Each row is a point on a landscape with many valleys, with its height.
A ball rolls from a point to the lowest of its 2 nearest points, and stops where none of them is lower. Distance is the straight distance between rows; heights are no part of it.
(1859): [161 124 128  67 110 146 199  60  64 100 162  95 137 174  98 127 155 125
 172 191 127  75  99  97 157 126 160 163 134 132 118 109 135 176]  (h 696)
(326): [184 166 167 143  69  94 144 129 116 181 122 122 137 142 117  69 152 112
 127 136 141 114 130  80 122  57 177 148 106 141 108 123 118 101]  (h 189)
(101): [ 93  76 154  96 169 150 162 127 109 114 121 166 128 107 119 160 137 132
 154  91 129  82 104 141  95 122 135 145 126 159  99  97 128 152]  (h 276)
(979): [ 53 142 132 177 160 166 106 123 136  44 153  92 131 164 121 160 100 123
 113 148 119 159 158 147 116 191  76  87 132  78 157 148  81 139]  (h 344)
(872): [121 126  96 127 160 132  83 153 123  95 111 146 152 102 127 151 146 181
 157 144 138 143 138 158  56 165 105 139 130 157 119 111 165 137]  (h 395)
(94): [101 146 196 190 120  91  82 149 164 149 141 148 112 113 131 123  94  74
  84 103 115 131 168 129 163  91 134 106  85 127 144 160  87  89]  (h 792)
(565): [133 136 133  93 100 150 218  49 116 153  92 176 162 109 134 114 109 181
 144 117 152  73 113  91 130  78 122 117 101  77 108 128 108 126]  (h 535)
(186): [152 129 126  95  97 118 146 124 125 138 174 101 110 189  95 109 181  97
 145 171 161  89  67  90 143  80 185 115 126 136 141 105 125 172]  (h 188)
(362): [160 169  72 118 115 108 139 178 120 140 118  89 121  99 124  88 186 173
 171 205 111 150 149 108 118 135 138 154 154 154 109 138 161 161]  (h 539)
(527): [122  81  99 108 132 169 151 102 145 118  88 202 143 117 157 196  78 164
 143 116 125 150 131 136  80 140 108 160 129 115 128 140 149 127]  (h 715)
(1708): [ 72 110 139 170 123  95 123 174 195 120 157 143  53 136 135 152 120  88
 101  46 110 123 158 143 146 116 140  99  98 148 126 138 143  51]  (h 316)
(126): [ 78 105  95 152 144 159  78 164 134  70  95 168 137 167 110 136  84 136
 137  97 131 200 144 146  97 144 153 147  97 142 111 139 153  95]  (h 251)
(1360): [ 38 108  97 182 142 107 136 181 187 116 131  94  87 121 105 123 117 118
 132 131 112 160 120 104 110 150 114 128 109 144 142 126 129  78]  (h 226)
(1089): [ 66  95 102 157 140 110 174 164 196  94 161 105  54 129 127 165 144  98
 125  52 100 136 154 124 109 147 115 103 116 152 109 127 160  75]  (h 273)
(687): [ 63 113 153 127 181 136 109  89 177 111 137 109 106  89 129 196 117 136
 114 113 162 101 101 159 124 156 100 108 128 111 164 118 122 149]  (h 167)
(715): [120 121 145 119 160 100  48 197 148 180 125  95 123 125 105  86  95 147
 126 185 143 131 143 122 186 110 177 119 131 155 100  97 152  84]  (h 592)
(1779): [ 84 128 109 209 152 108  92 152 140  90  89  89 155 145 163 196 145 153
 105 115  80 182 163 163  92 165 105 117 112 152 157 122 122 142]  (h 93)
(34): [108 136 159 146 169 111  31 126 130 132  91 113 136 128  89 131  83 130
 109 102 123 169 190 164 172 157 153 113  72 182 145 129 145  77]  (h 866)
(33): [128 108  83 131 117 125 127 140 119 102  67 157 130  98 128 136 113 164
 157 121  82 191 178 131  85 151 149 184 118 161 127 144 168 170]  (h 166)
(1490): [195 162 103  82 123 123 118  89 130 132 157  88 145 159 111  94 183 142
 171 203 171 139 103  90 103 120 122 105 160  75 116 122 137 145]  (h 764)
(1291): [182 143  97  96 102 135 157 103  89 116 109 130 131  89 113 122 105 157
 143 139 132  94 148 122 148 147 104 174 134 174 118 161 186 153]  (h 583)
(1148): [ 60 108 143 154 183 139  80  98 165  94 100 123 114 129 138 209  82 151
  98  68 134 177 150 154 130 157 131 101  89 125 140 153 121 137]  (h 288)
(154): [ 97  94 119 182 128 114 140 140 143 110 133 133 118 177 110 150  81  84
 118  81 115 153 152  96 110 137  90 128 105 146 134 151 139  50]  (h 126)
(1630): [160 150  83  89 125 104 108 189 107 148 109 107 108 107  95  90 148 147
 134 136 114 146 161 138 145 167 138 155 138 184  91 143 197  94]  (h 291)
(250): [137 133  90 123 121 132 193 108  69 112 119 126 157 103 125 106 139 178
 147 160 103 108 132 126 103 173  74 144 160 135 149 133 129 164]  (h 471)
(1238): [152 148 137  91  93 130 192  53  96 126 127 104 129 148 106 103 156  90
 171 152 131  86 135  64 146  63 189 153  87 146  88 131 115 166]  (h 301)
(1501): [177 146  91  53 128 155 150 124  90 153 109 100 135 104 140 165 162 157
 132 147 111 114 135 150 106 173 126 161 173 150 123 106 168 149]  (h 485)
(850): [114 125  89 183 118 121 166 119  85  85 121 118 160 143 135 112 127 142
 131 136  90 152 150 115  90 174  48 131 145 140 156 136 126 130]  (h 409)
(337): [168 130 195 119  78 134 154 137 104 165 139 153 139 151 147 142 146 100
 110 118 122  96 115 118 118  79 210 170 119 143 121  85 120 145]  (h 132)
(745): [101  77 141 142 122 141 204 108 140 126 109 186  99 137 137 169  70 113
 134  58 122 104 143 119 113 127 142 158 110 151 128 127 157 115]  (h 462)
(645): [ 94  97 169 175 106 116 147 151 153 130 119 189 103 152 136 147  82 119
  95  43 131 106 137 147 107 129 157 156 105 153 138 114 145  78]  (h 481)
(548): [149 159 171 117  66 139 128 138 149 144 160 187 110 150 147 121 139  90
 113 131 145  90 112 101 106  67 193 130 132 106 126  92 156 151]  (h 100)
(272): [161 156  84 124 119 123 155 108  95  99 133 113 137 101 101  76 127 144
 154 167 129 124 139 115 124 181  72 168 151 159 141 140 174 148]  (h 534)
(1214): [103  71  98 135 146 121 108 145 142 134  68 144 129 129  99 133 128 155
 150  72  93 184 136 145 103 135 153 170  79 202 123 115 155  95]  (h 147)
(1578): [113 126 118 117 128 130 163 103  91  93 108 176 132  99 123 104  96 155
 175 134 119 118 167  77  80 133 103 123 141  99 114 165 135 183]  (h 484)
(1079): [103 118 119 138 132 158 219  88 112 117 105 122 136 103 139 149 145 121
 169 154  85 100 142 103  88 139 123 184 128 158 128 127 107 187]  (h 572)
(180): [169 128 138  84 140 145  97  94 125 153 124  96 145 109 147 198 137 128
 104 151 152 106  82 149 148 106 115 134 134 130 152 117 112 149]  (h 614)
(472): [160 124 146 141 123 100  81 170 115 172 101 110 124 117 100 110 120 133
  99 110 125 122 122 149 155 123 159 160 111 185 142 124 128  85]  (h 185)
(1363): [111  94  89 133 136 150 105 114  81  95  94 156 181 169 135 169  83 179
  93  71 106 148 142 158 143 182  84 119 122 154 123 107 177  99]  (h 137)
(230): [141  99 104 105 137 158 205  86  76 150  74 132 150 110 132 152 113 126
 147 124  68 115 159 106 122 153 113 168 135 175 118 117 128 147]  (h 630)
(1756): [110 120 155 133 139 101 105 117 180 126 185  76 107 129 118  83 150  62
 139 169 141 147  70 106 189 112 116 123 115 114 170  89 132 155]  (h 520)
(1432): [ 72 111 132 173 167 121 116 119 162 113 127  76 111  94 132 164 124 115
 114 121 129 149 113 145 119 164  88 118 124 131 171 126 105 147]  (h 69)
(889): [163 169 199 140  67  99  94 148 127 173 175  80 121 161 133 132 161 123
  86 152 140 107 121 107 147  91 212 104 117 107 154 111 110 175]  (h 187)
(1395): [137 138 119  84 118 149 211  46 102 133 128 108 148 128 116 102 134 132
 170 167 134  92 103  78 122 124 119 150 149 102 145  97 128 162]  (h 631)
(231): [100 142 120 128 158 133  80 148 172 119 158 115 119 105 116 113 148 111
 140 182 162 129  89 118 117 128 115 111 152 100 140 124 109 152]  (h 372)
(517): [ 90 135 113 132 110 114 170 133 176 132 156 140  73 119 113  66 163  66
 163 135 121 103 108  73 126  85 129 126 126 138 113 113 151 133]  (h 493)
(1516): [ 55 104 100 162 127 129 133 167 145  87 115 158 104 154 158 167 126 115
 120  76  84 195 159 122  65 137 132 114 130  97 116 144 108 126]  (h 131)
(714): [104 140  97 117 132 158 144 116 146 124 121 163 138 110 161 133 132 117
 136 133 134 149 127 106  48 124  93 112 145  76 125 149  92 124]  (h 639)
(200): [100 143 117 135 126 144 160  87 192 115 174 120  73  97 179 165 149  98
 105  79 131  93 110 147 155 116  74  76 139  79 134 145 100 116]  (h 613)
(596): [ 76 131 172 130 181 126  89  93 149 130 106 146  96  95 128 188  75 138
  88  87 153 129 134 162 149 142 138 108 105 125 163 139 122 147]  (h 244)
(1687): [176 164 100 132 137  99 111 135 118 157 125  82 136 129  97  43 166 132
 152 155 160 144 123  97 140 112 114 106 134 124  83 148 101 105]  (h 327)
(1023): [115 139 149 163 129 133 140 109 115 116 160 156 150 137 126  84  95 114
 115 112 177  84 103 123 136 123  80  82 137  91 135 143  90 100]  (h 110)
(568): [130 169 147 137 179 128  62 134 124 130 124 101 124  94  97 116  94  96
 124 169 138 163 168 127 178 133 119  99 110 134 122 167  92 138]  (h 822)
(914): [ 76 150 152 164 194 124  57 133 138 103 110 101 115 106  93 140  82 108
 120 146 125 173 174 136 160 151 112 101  86 154 134 145 122 127]  (h 848)
(1128): [135 120 126 148 137 119  89 148  86 123 112 148 141 142 112 101  93 102
 108  93 121 153 142 120 126 126 116 104 118 130 124 165  87  97]  (h 209)
(1498): [173 133 132 104 133 100  62 150 109 151  99 119 124 124 114 113  94 125
  79  99 107 189 184 207 194 163 168 130 128 156 126 164 123  87]  (h 776)
(1327): [ 94 138 162 136 124 117 125 130 173 142 166 111  76 113 133 133 164  53
 109 109 123  81  93 122 168  76 144 103 117 145 141  99 122 138]  (h 270)
(26): [138 103 111  79 155 155 130 116  99 130 120 123 175  84 139 178 145 195
 115 161 110  95 110 164 123 173  59 120 152 128 145 107 136 127]  (h 676)
(1365): [175 133 115  99 139 134  96 122 108 173  99  87 135  91 138 163 140 130
  98 116 137 137 107 156 161 123 135 137 128 149 144 149  94 139]  (h 584)
(274): [128 136 115 112 166 140  54 176 145 133 116 122 131 103 110 132 115 134
 139 156 162 147 110 146 126 133 143 126 133 132 124 128 132 121]  (h 321)
(1229): [201 150 116  68  97 144 185  91  55 153 129  99 127 148 122 127 160 180
 149 148 144  64 111 130 166 131 141 149 160 120 101 146 149 134]  (h 720)
(1149): [115 110  89 147 139 120 126 151 117 122 107 109 115 107  94 118 134 138
 138 128 130 123  94 127 109 146 113 169 116 189 140 131 132 123]  (h 216)
(484): [122 146 109  83  94 147 185  70 139 110 166 132 111 161 118 107 194  97
 152 149 143  77  60  92 131  83 153 128 119 111 129 107 106 164]  (h 278)
(1181): [ 99 141  89 149 134 110  59 175  88  91  96 104 157 157 107 122 143 133
  96 117  47 191 195 141 110 184 117 127 128 166 127 122 142 106]  (h 482)
(667): [ 61 103 145 176 152 109 104 158 212 114 138 111  84 124 136 186  96 102
  98  68 135 164 156 144 155 121 139  99  68 143 120 142 134  69]  (h 298)
(1715): [ 97  94 103 134 143 145  89 135  92  86  86 158 170 166 157 171 108 154
 100  95  67 213 163 160  89 167 124 125 154 105 129 114 121 139]  (h 51)
(1505): [ 69  79 127 159 168 138 124 132 120  65 135 133 155 144 145 193 106 164
 134  82 129 150 134 136  82 159  73 100 125 118 115 115 152 120]  (h 148)
(995): [193 163 177  93 116 131  96 118  87 181 138 121 145 141 145 126 108 155
  99 130 169  97 127 139 151 115 164 102 166  63 130 140  98 117]  (h 641)
(1119): [103 111 105 165 127 140 144 139  76  87  94 159 189 170 177 176 116 157
 117 118  54 185 175 128  80 150  87 113 151 105 126 121 130 142]  (h 75)
(846): [149 129 164 132 109 107 131  74 140 137 179  71 128 156 119  89 151  68
 122 143 147 113  64 119 182 102 127 130 112 118 186  91 102 144]  (h 486)
(270): [ 98 117 147 174 123 130 132 122 117 113 143 157 134 152 142 126  83 103
  82  66 140 116 125 121 141 114  89  80 113  97 132 166  83  91]  (h 161)
(312): [111 150 118 103 139 154 107 103 156 141 126 146 126 102 158 133 131  99
 109 117 151 130 108 119 103 102 113  90 136  72 129 149  69 127]  (h 604)
(1718): [117 133 146 125  99 113 169 129 150 152 123 170  83 115 110  84 128  68
 157 116 119  98 132  67 123  61 162 148 109 147 111 133 146 125]  (h 437)
(1781): [194 145 172 133 130  82  96 121 101 156 161  55 131 129 103  92 159 115
 123 151 152 104 110 132 195 105 117 113 135 145 133 142 111 131]  (h 591)
(452): [ 73  75 130 136 155 136 172 129 128  77 144 174 120 120 125 170 115 151
 163 101 136  99 114 127  76 141  76 120 129 128 111 119 157 142]  (h 202)
(1464): [157 119  93  87 149 157  68 123 121 124  93 142 156 114 150 165 100 147
  86 110 115 189 152 195 149 174 120 121 137 125 128 151 109 124]  (h 754)
(48): [ 97  84  96 190 126 121 148 132 132  78 108 120 125 179 118 177  97 132
 124  87  88 179 156  81 100 151  87 157 107 163 116 150 164  82]  (h 91)
(42): [151 150  87  74 122  97 127 180 102 141 114  84 113 104 134 122 167 130
  97  93 100 148 172 167 133 209 121 133 154 160  93 151 173 111]  (h 352)
(1418): [196 173 137  93 150 129  76 113  94 156 142  77 129 135 123 118 133 132
 133 160 172 118 142 134 159 139 126  84 181  76 109 153 117 126]  (h 668)
(1609): [149 146 168 134 148  76  78 131 144 146 166  58 111 125  94  99 144 117
 121 190 152 127  96 112 222 102 142 115 114 138 151 128 129 165]  (h 560)
(854): [105  86 127 126 124 127 167 116  97 118  97 185 114 121 116 121  78 122
 144  86 109 131 147  97  96 123 119 149 127 135 124 154 136 141]  (h 427)
(1264): [175 135 117 122 133 108 111 145  73 151 124 113 134 120 106  82 134 120
 129 112 134 138 138 114 130 133 103 117 142 151 108 161 117 104]  (h 247)
(448): [107 155 111 124 115 116 163  77 203 106 181 117  94 141 150  42 206  80
 167 123 129 135  86 109 122 124 100 112 131  60 127  80 118 146]  (h 459)
(607): [154 131 106 110 124 126 138 141 107 144 137  72 112 126  85 106 165 131
 141 166 141 100  71 119 149 129 143 173 142 174 140 115 138 146]  (h 140)
(801): [ 67 100 101 159 128 127 196 160 174  99 132 144  71 120 151 170 146 105
 147  73  88 143 147 115  68 136 117 127 125 137 108 136 147 130]  (h 205)
(1818): [144 103 184 176 114 102  91 148 145 154 116 167 146 129 150 134  89  88
  79  75 110 161 152 163 136 102 148 133  96 141 138 130  95  89]  (h 780)
(870): [179  96 105  87 119 143 184 103  73 168  76 146 139 127 125 133 117 139
 115  91  86 109 139 139 150 147 140 184 134 186 116 136 114 122]  (h 664)
(997): [ 95  84 137 100 128 163 188 121 130 148 124 198 128 117 161 166 107 131
 114  81 118  87 102 136 129 106 114 105 132  94 127 125 104 114]  (h 533)
(1017): [155 137 206 151 130  87  43 205 140 187 136 108 118 126 118  96 113 147
 105 157 135 135 159 140 187 104 210 130 124 137 105 114 136 118]  (h 600)
(359): [142 148 192 130 153 136  44 153 144 126 133 171 135 110 137 146  85 129
  97 127 170 126 138 179 148 115 166 117 117 103 128 152  93 134]  (h 612)
(1757): [119  94 110 114 148 130 150 136 107 123  73 137 124  97 109 142 143 145
 171 112  77 154 162 138  81 147 153 189 106 204 109 115 157 155]  (h 98)
(1283): [ 89 148 124 162 138 101 147 118 191 115 168  87 119 121 150  36 184  92
 159 157 121 167  99 116 119 146 104 129 132  66 165 100  83 148]  (h 331)
(1310): [ 73 115 109 144 141 173  94 150 118  69 116 149 146 176 146 157 105 109
 119 104  97 197 161 131  81 144 113 107 129  82 117 154  85 126]  (h 88)
(111): [170 134 117  89  96  91 139  97 161 124 193 109 122 214  95  61 181 113
 153 173 178 122  75  90 149 104 167  80 111  82 142  94 133 179]  (h 256)
(12): [173 170 192 119 135 122  48 146 126 155 143 126 124 128 129 146 112 131
  92 156 176 110 131 143 158 111 188 113 146  86 140 142 113 149]  (h 625)
(1530): [114 121 201 148 139  96  47 195 167 161 125 155 130 109 118  88  79 124
 101 131 126 167 168 171 172 102 207 128  97 140 117 113 109  97]  (h 608)
(443): [146  94 126  90 164 124 139 155  89 131 103 140 123 100 110 137 151 140
 168 121 110 133 132 133  85 133 150 160 141 169  92 116 136 172]  (h 186)
(195): [101 126 144 116 125 146 136 114 167 139 150 184 100 106 179 166 124 104
  90  75 134  83 114 153 141  98 109  80 141  71 133 137  99 117]  (h 566)
(580): [174 168  94  99 147 128  55 182 141 158 146  48 109 133 113 116 164 144
 145 206 155 143 134 135 190 151 142 107 168 115  94 136 170 130]  (h 724)
(97): [137 125 129 101 119 132 159 117 113 153 106 179 117 113 133  96 109 100
 144  95 141 126 122 100  96  93 152 133 139 113 113 143 112 132]  (h 377)
(30): [208 160 109  86 102 121 121 154  88 177 113 122  93 143 125  93 140 133
 147 121 138 140 159 145 161 141 162 154 168 126  89 165 187  97]  (h 231)
(1858): [162 139 197 150  67 101 119 172 132 190 144 129 137 136 128 107 152 110
 101 136 109 118 123 106 121  75 203 168 113 155 128  96 120 117]  (h 154)
(28): [164  98 188  98 110 158 180 109  98 162 119 192 155 129 152 164  98 123
 129 111 126  82 116 144 130  91 178 168 128 137 122  82 144 135]  (h 159)
(238): [137 108 172 169 132 127  58 118 137 115 102 161 158 152 136 153  56 113
  77  85 118 193 170 197 164 134 155 127  90 140 143 141  97 107]  (h 774)
(763): [ 88 128  82 154 132 140 110 177 137  98  86 164 120 113 113 122 101 154
 157 145 113 188 148 107  81 134 145 162 113 147 119 155 150 137]  (h 215)
(1328): [ 81 119 104 136 137 102 156 164 190 134 160 123 100 126 104  45 162 104
 171 200 131 130  98  62 137 104 129 134 143 126 117  93 154 158]  (h 549)
(1634): [ 86 122 109 179 119 125 213  88 123  71 144 143 137 134 133 100 106 148
 160 140 117 134 137  96  85 163  60 125 141  85 153 145 127 148]  (h 349)
(1786): [ 85 147 168 154 145 138  63 164 164 107 155 186  98 126 129 127  98 106
  96  97 173  88 124 160 141 127 147  92 121 102 127 148 107 130]  (h 595)
(7): [110 151 169 162  76 137 157 103 165 131 190 131  96 141 168 146 175  79
  90 100 127  47  84 147 160  83 143 120 117 129 146  90 111 137]  (h 324)
(260): [ 89 106 121 188 116 120 223 116 119  76 102 151 145 139 174 182 120 171
 159 127  74 117 171 118  63 137  97 138 124 121 150 144 132 175]  (h 135)
(1055): [107 170 134 168 112 130 117 124 200 109 197 147  89 143 134  65 142  82
 121 131 175  93  89 129 162 107 111 101 141  84 141 127 123 113]  (h 512)
(628): [110 112 116 112 131 160 167  91 136 116 115 171 182 107 161 149 138 182
 139 185  99 125 145 101  52 129  60  98 145  58 136 135 100 107]  (h 673)
(1254): [106 112 187 163  95 133 157 150 167 157 134 164  99 133 152 156 144  92
  95  62 116  75 116 150 123  98 185 177  96 167 128  88 129 105]  (h 494)
(1788): [154 113  94  57 144 127 133 142  86 139 100 124 146 108 139 149 138 168
 105  85  98 135 161 180 120 209 119 127 157 155 112 110 174 130]  (h 415)
(952): [167 102 137 133 118 112 113 152 103 150  92 173 132 129 110 110  86 130
 118  91 128 153 143 157 120 125 166 173 124 173 136 131 149  94]  (h 164)
(1581): [143 170 104 145 157 127  92 173 118 126 135  94 156 112 117  73 158 117
 157 189 127 173 160 116 108 144 103  95 153 118 104 140  97 140]  (h 411)
(1209): [127 172 195 132 116 120  83 107 161 132 173 146 114 109 150 150 125  95
  84 143 167  85 113 131 158  86 137  92 134  88 151 126 114 163]  (h 645)
(592): [ 89 135 129 177 148 137  61 177 167 130 125 126 127 120 118 127  84 124
 118 137 174 140 112 154 144 120 145 126  89 151 132 127 131  80]  (h 290)
(58): [121 133 122 120 139 121 151 121 139 116 154 110 130 118 117  96 174 113
 165 177 136 119  82 105  82 128 114 140 161 113 141 109 120 178]  (h 441)
(1814): [145 138 103 134 117 104 160 140 128 134 122  89 122  90  98  60 168 138
 197 202 109 138 135  68 123 113 124 162 123 159 110 136 149 175]  (h 487)
(1674): [ 71 112 101 171 167 121  59 137 159 121  75  82 150 120 142 171 136 160
 113  93  89 212 165 158 125 164 132 116  74 176 143 118 137 115]  (h 48)
(1746): [ 86  97 108 179 115 140 185 124 115  64 103 162 166 172 177 206 111 191
 130 121  75 159 161 101  77 143  83 129 137  91 120 141 143 147]  (h 101)
(1267): [206 126 160 121 103 122 108 143  88 167 114 161 148 134 139 105  87 133
  95 102 128 149 156 176 139 137 171 155 158 129 130 126 128  94]  (h 179)
(378): [ 69 143 127 172 150 117 147 119 168 109 148  92 114 111 149 115 150  99
 130 147 120 142 119 134  96 170  96 111 157  82 192 115  85 153]  (h 190)
(367): [163 131  77  68 107 156 179  92  80 144  77 168 179 100 149 128 108 198
 141 134  79 152 178 116 118 155  97 124 146  96 114 145 140 138]  (h 716)
(1190): [153 160  97 114 151 111  89 145 125 152 121  49 131  68 135 142 173 131
 113 162 111 161 131 150 154 146 104 126 137 150 141 138 120 155]  (h 531)
(777): [115 114 115 106 179 155  53 124 159 119 104 135 151  97 133 175 127 166
 137 116 158 147 121 174  81 158 128 129 117 137 136 108 142 118]  (h 362)
(949): [ 72 149 150 178 156 115  82 154 183 106 168 126  89 124 103  79 109  85
 115 142 164 107 119 130 184 130 115  89 116 117 138 158  99 126]  (h 559)
(67): [114 138 180 155 126  99  97 147 143 165 134 106 107 119 109 124 121  96
  91 115 142  89 101 127 151 104 157 135 117 151 166 111 112 118]  (h 217)
(365): [151 108 164  89 122 160 190 102  90 138 139 170 163 119 123 163 111 155
 146 159 143  53  93 117 143  99 124 144 134 126 129  93 151 135]  (h 142)
(470): [ 60 119  85 167 129 127 123 187 153 112 113 146 107 118  96  89 102 141
 153 152 128 147 117  89 109 128 127 149 108 151 121 156 137 100]  (h 263)
(535): [185 108  88  75 134 159 112 120 118 141  85 175 156 109 151 163 103 156
 116 120 127 168 127 176 109 149 129 161 146 130 126 136 143 118]  (h 736)
(553): [135 135 121 103 109 108 174 101 141 118 141 106 103 132  86  63 174 111
 191 165 133 101 117  46 134  80 162 138 111 135  92 135 134 204]  (h 397)
(1082): [225 144 164 102  89 119 109 158  91 172 124 138 122 146 137 122 120 146
 131 125 142 133 147 168 137 126 193 175 164 129 112 117 182 109]  (h 194)
(1048): [ 56 145 125 175 150 135 144 117 187  69 180  98 104 132 151 138 123  99
 121 136 127 153 147 143 111 186  79  88 146  61 164 145  85 126]  (h 285)
(1069): [101 103 121 145 169 149  79 126  90  86 118 132 167 143 126 171  82 137
 111  93 125 148 150 152 128 171  80  94 121 138 125 123 149 109]  (h 115)
(1791): [187 140 107 100 105 115 141 155 103 150 135  77  98 156  82 106 165 139
 168 183 142 104 107 104 171 109 172 165 135 174 107 129 189 139]  (h 80)
(1449): [161 138 147 139 131 122 124 115 118 120 173 136 147 142 110  80 111 115
 137 157 189  89  79 117 141 124 100 125 157 108 144 122 127 128]  (h 52)
(1502): [ 78 102 120 159 151 141  85 162 167 109 111 152 117 132 127 157  85 116
 127  80 157 166 122 152 108 126 147 133  91 140 121 130 141  85]  (h 271)
(1552): [124 126 176 156  98 144 173  95 144 166 140 132 138 130 168 158 124 102
  80  94 144  62  83 136 149 104 120 127 119 125 154 111  81 120]  (h 365)
(648): [204 161 110  97  89 118 143  82 126 120 144 105 128 170  92  84 149 141
 180 198 187 117 108  70 139  90 152 134 128 101 119 144 175 165]  (h 793)
(749): [141 141  86 110 135 144  78 164  59  76 116 145 168 145 125 117 132 139
 124 122  87 184 183 145 106 177  97 110 142 136  93 146 134 129]  (h 456)
(352): [171 168  97 109 145 135  94 132 112 130 135  88 165  91 146 128 165 131
 126 177 129 148 139 149 105 161  78 106 164 114 128 136 113 142]  (h 473)
(693): [132 147  92 123 156 130  55 207 112  94 111 135 156 115 128 125 148 160
 148 157 105 188 178 173  92 168 133 120 132 144  92 128 141 135]  (h 428)
(334): [173 128 120  98 127 139 153 108  72 158 107 143 160 113 142 113 121 139
 136 108 141 126 123 115 118 107  96 113 139 111 103 142 101 115]  (h 317)
(998): [140 105  99  93 113 168 214  73 101 150  65 166 161  98 152 149 103 171
 156 131  82 125 154  96 117 136 107 147 128 110 124 139 113 161]  (h 675)
(845): [159 138 107  73 111 155 205  65  86 121 125 112 152  92 116 124 151 187
 172 194 112  85 132 105 131 155  98 156 153 117 133 123 143 175]  (h 551)
(1416): [100 106 122 126 155  93  95 190 160 159 154 100 120 137  98  62 126 127
 136 201 146 116 101  81 169  98 149 115 143 149 102  87 149 122]  (h 580)
(363): [139 109  90 109 131 182 134 103 115 119 109 180 180 119 154 172  89 170
 124 156 126 135 125 126 104 144  56 116 136  97 126 149 123  94]  (h 697)
(1510): [135  83 137  85 161 161 116 103 123 152 107 145 162  94 152 207 108 160
 109 117 124 107  97 168 133 138  97 119 129 119 141 111 109 126]  (h 642)
(1686): [192 133 122 106  97 105 112 170 108 163 167  64 107 187 107 128 176 135
 150 184 156 119  89 113 172  94 188 111 130 133 128 125 161 147]  (h 129)
(784): [104 130 116 145 135 130 193 125 137 132 120 108 132 104 142 137 181 100
 161 157  95 124 114 112  66 121 124 158 144 141 142 104  99 169]  (h 511)
(1228): [126 167 127 144  78 137 182  79 179 103 191 169  86 146 164  92 167 103
 135 109 164  60  86 129 143  83 105 113 141  81 131 113 149 108]  (h 460)
(345): [180 137 178 140  79  94  93 177 118 166 172  59 123 183 108 138 163 132
 115 183 140 102 107 123 171 102 207 114 109 153 147  94 152 152]  (h 158)
(109): [ 80 109 109 166 124 121 208 113 153  84 173 124  90 141 136 122 125 101
 129  88 122 120 116 115 110 155  68 108 139 101 136 141 117 101]  (h 253)
(668): [179 134 169 116 121 125 129 134  88 143 144 141 141 136 109 127 115 145
 130 138 170  66  98 131 130 111 143 145 159 143 131 107 156 135]  (h 96)
(419): [136 134 177  77 112 136 112  99 134 143 172 158 128 125 146 142 144 141
  93 142 159  47  78 128 136  87 137  82 150  70 144 118  96 139]  (h 666)
(1618): [155 139 135 133  97 135 184  74 101 158 125 105 147 140 130 105 133 115
 108 122 154  79  74 110 141  99 125 147 126 136 147 113  93 111]  (h 405)
(608): [ 99 118 117 110 106 169 242  72 138 142 117 179 130 117 145 141 110 140
 143 112 127  69 105  95 128  99 102 117 121  89 127 134 117 122]  (h 479)
(913): [ 74 102 111 212 143 103 156 146 169  97 124  67 123 135 147 180 144 127
 118 116  99 160 129 148  87 175  89 130 121 146 169 118 108 129]  (h 145)
(1400): [112  97  89 115 154 122  68 162 142 143  74 107 135  96 123 134 139 167
 122  89 101 189 131 171 135 148 154 146  95 191 122 121 132 108]  (h 103)
(314): [ 93 138 106 140 101 134 227  62 171  95 171 143  93 131 147  80 141 119
 146  92 149 105 101 112 123 132  68 109 136  69 129 127 117 102]  (h 363)
(199): [101 128 121 128 102 154 222  70 146 113 140 137 100 124 137 126 149  84
 150 119 129  70  93  90 126  92 124 162 116 135 118 133 115 149]  (h 388)
(656): [168 165 148 112 103 122 129  72 122 162 143  78 148 146 134 114 137 103
 104 134 173 110  88 109 146  89 136 100 127  96 155 109  93 127]  (h 445)
(1077): [144  87 108 135 115 130  95 118  91 110  86 176 160 173 121 133  75 156
  86  61 109 167 150 169 144 158 127 157 112 174 130 124 167  85]  (h 149)
(338): [150 140 129  93 147 149  45 117 113 108  96 141 150 140 123 146  72 138
  71  95 119 195 189 219 193 175 156 122 109 146 128 152 122 117]  (h 766)
(407): [ 87 106 123 180 126 111 154 141 168 126 150 111  92 133 110 120 115  83
 121 102 139 121 101 113 128 127  97 139 114 151 156 140 122  71]  (h 171)
(75): [154 111 175 108 139 142  85 140 119 132 143 203 159 114 148 150  90 140
 109 119 158 106 115 164 120 103 124 111 136  86 116 138 106 114]  (h 623)
(831): [168 166 146 102 159 121  55 148 117 170 108  95 107  99 123 122 103 119
 110 146 138 174 170 156 200 128 166 119 127 122 120 174 115 120]  (h 794)
(434): [198 180 106  80 141 143  61 168 126 145 144  92 120 126 136 124 166 132
 142 166 154 143 153 158 165 155 119 105 164 103  72 171 155 111]  (h 700)
(1678): [ 87 128  96 192 138  98 107 185 120 103 113 108 147 135 115 115 138 120
 141 153  70 188 177 117  84 150  95 132 118 166 136 117 135 101]  (h 508)
(461): [167 124 154  52 101 130 159  75 102 133 174 128 149 170 119 121 168 159
 136 171 162  56  78 102 128  80 137  74 141  68 121 100 117 141]  (h 691)
(776): [169 145 120  62 125 142 145  55 113 145 137 100 165 127 127 112 155 171
 140 171 157 108  95 105 108 117  97  92 162  57 126 107 104 114]  (h 727)
(1232): [200 161 138 109  79 107 167  97  93 163 112  97 124 159 110  87 166 139
 160 138 152 105 119  83 138  55 185 151  97 140  86 141 126 132]  (h 233)
(102): [203 121 141  84 106 137 173 117  52 183 111 115 129 142 136 129 145 153
 124 100 117  88 122 152 165 117 169 166 152 144 103 140 115 117]  (h 689)
(805): [124 154 144 146  53 121 148 144 159 127 193 163  93 179 127  95 187  85
 133 147 124  59 100 103 151  65 189 122 109 149 133  74 162 165]  (h 50)

For each start below, name the point where the ball stops.
(180) | (1449)
(1786) | (48)
(1530) | (1449)
(831) | (608)
(645) | (1449)
(1756) | (952)
(1501) | (952)
(238) | (608)
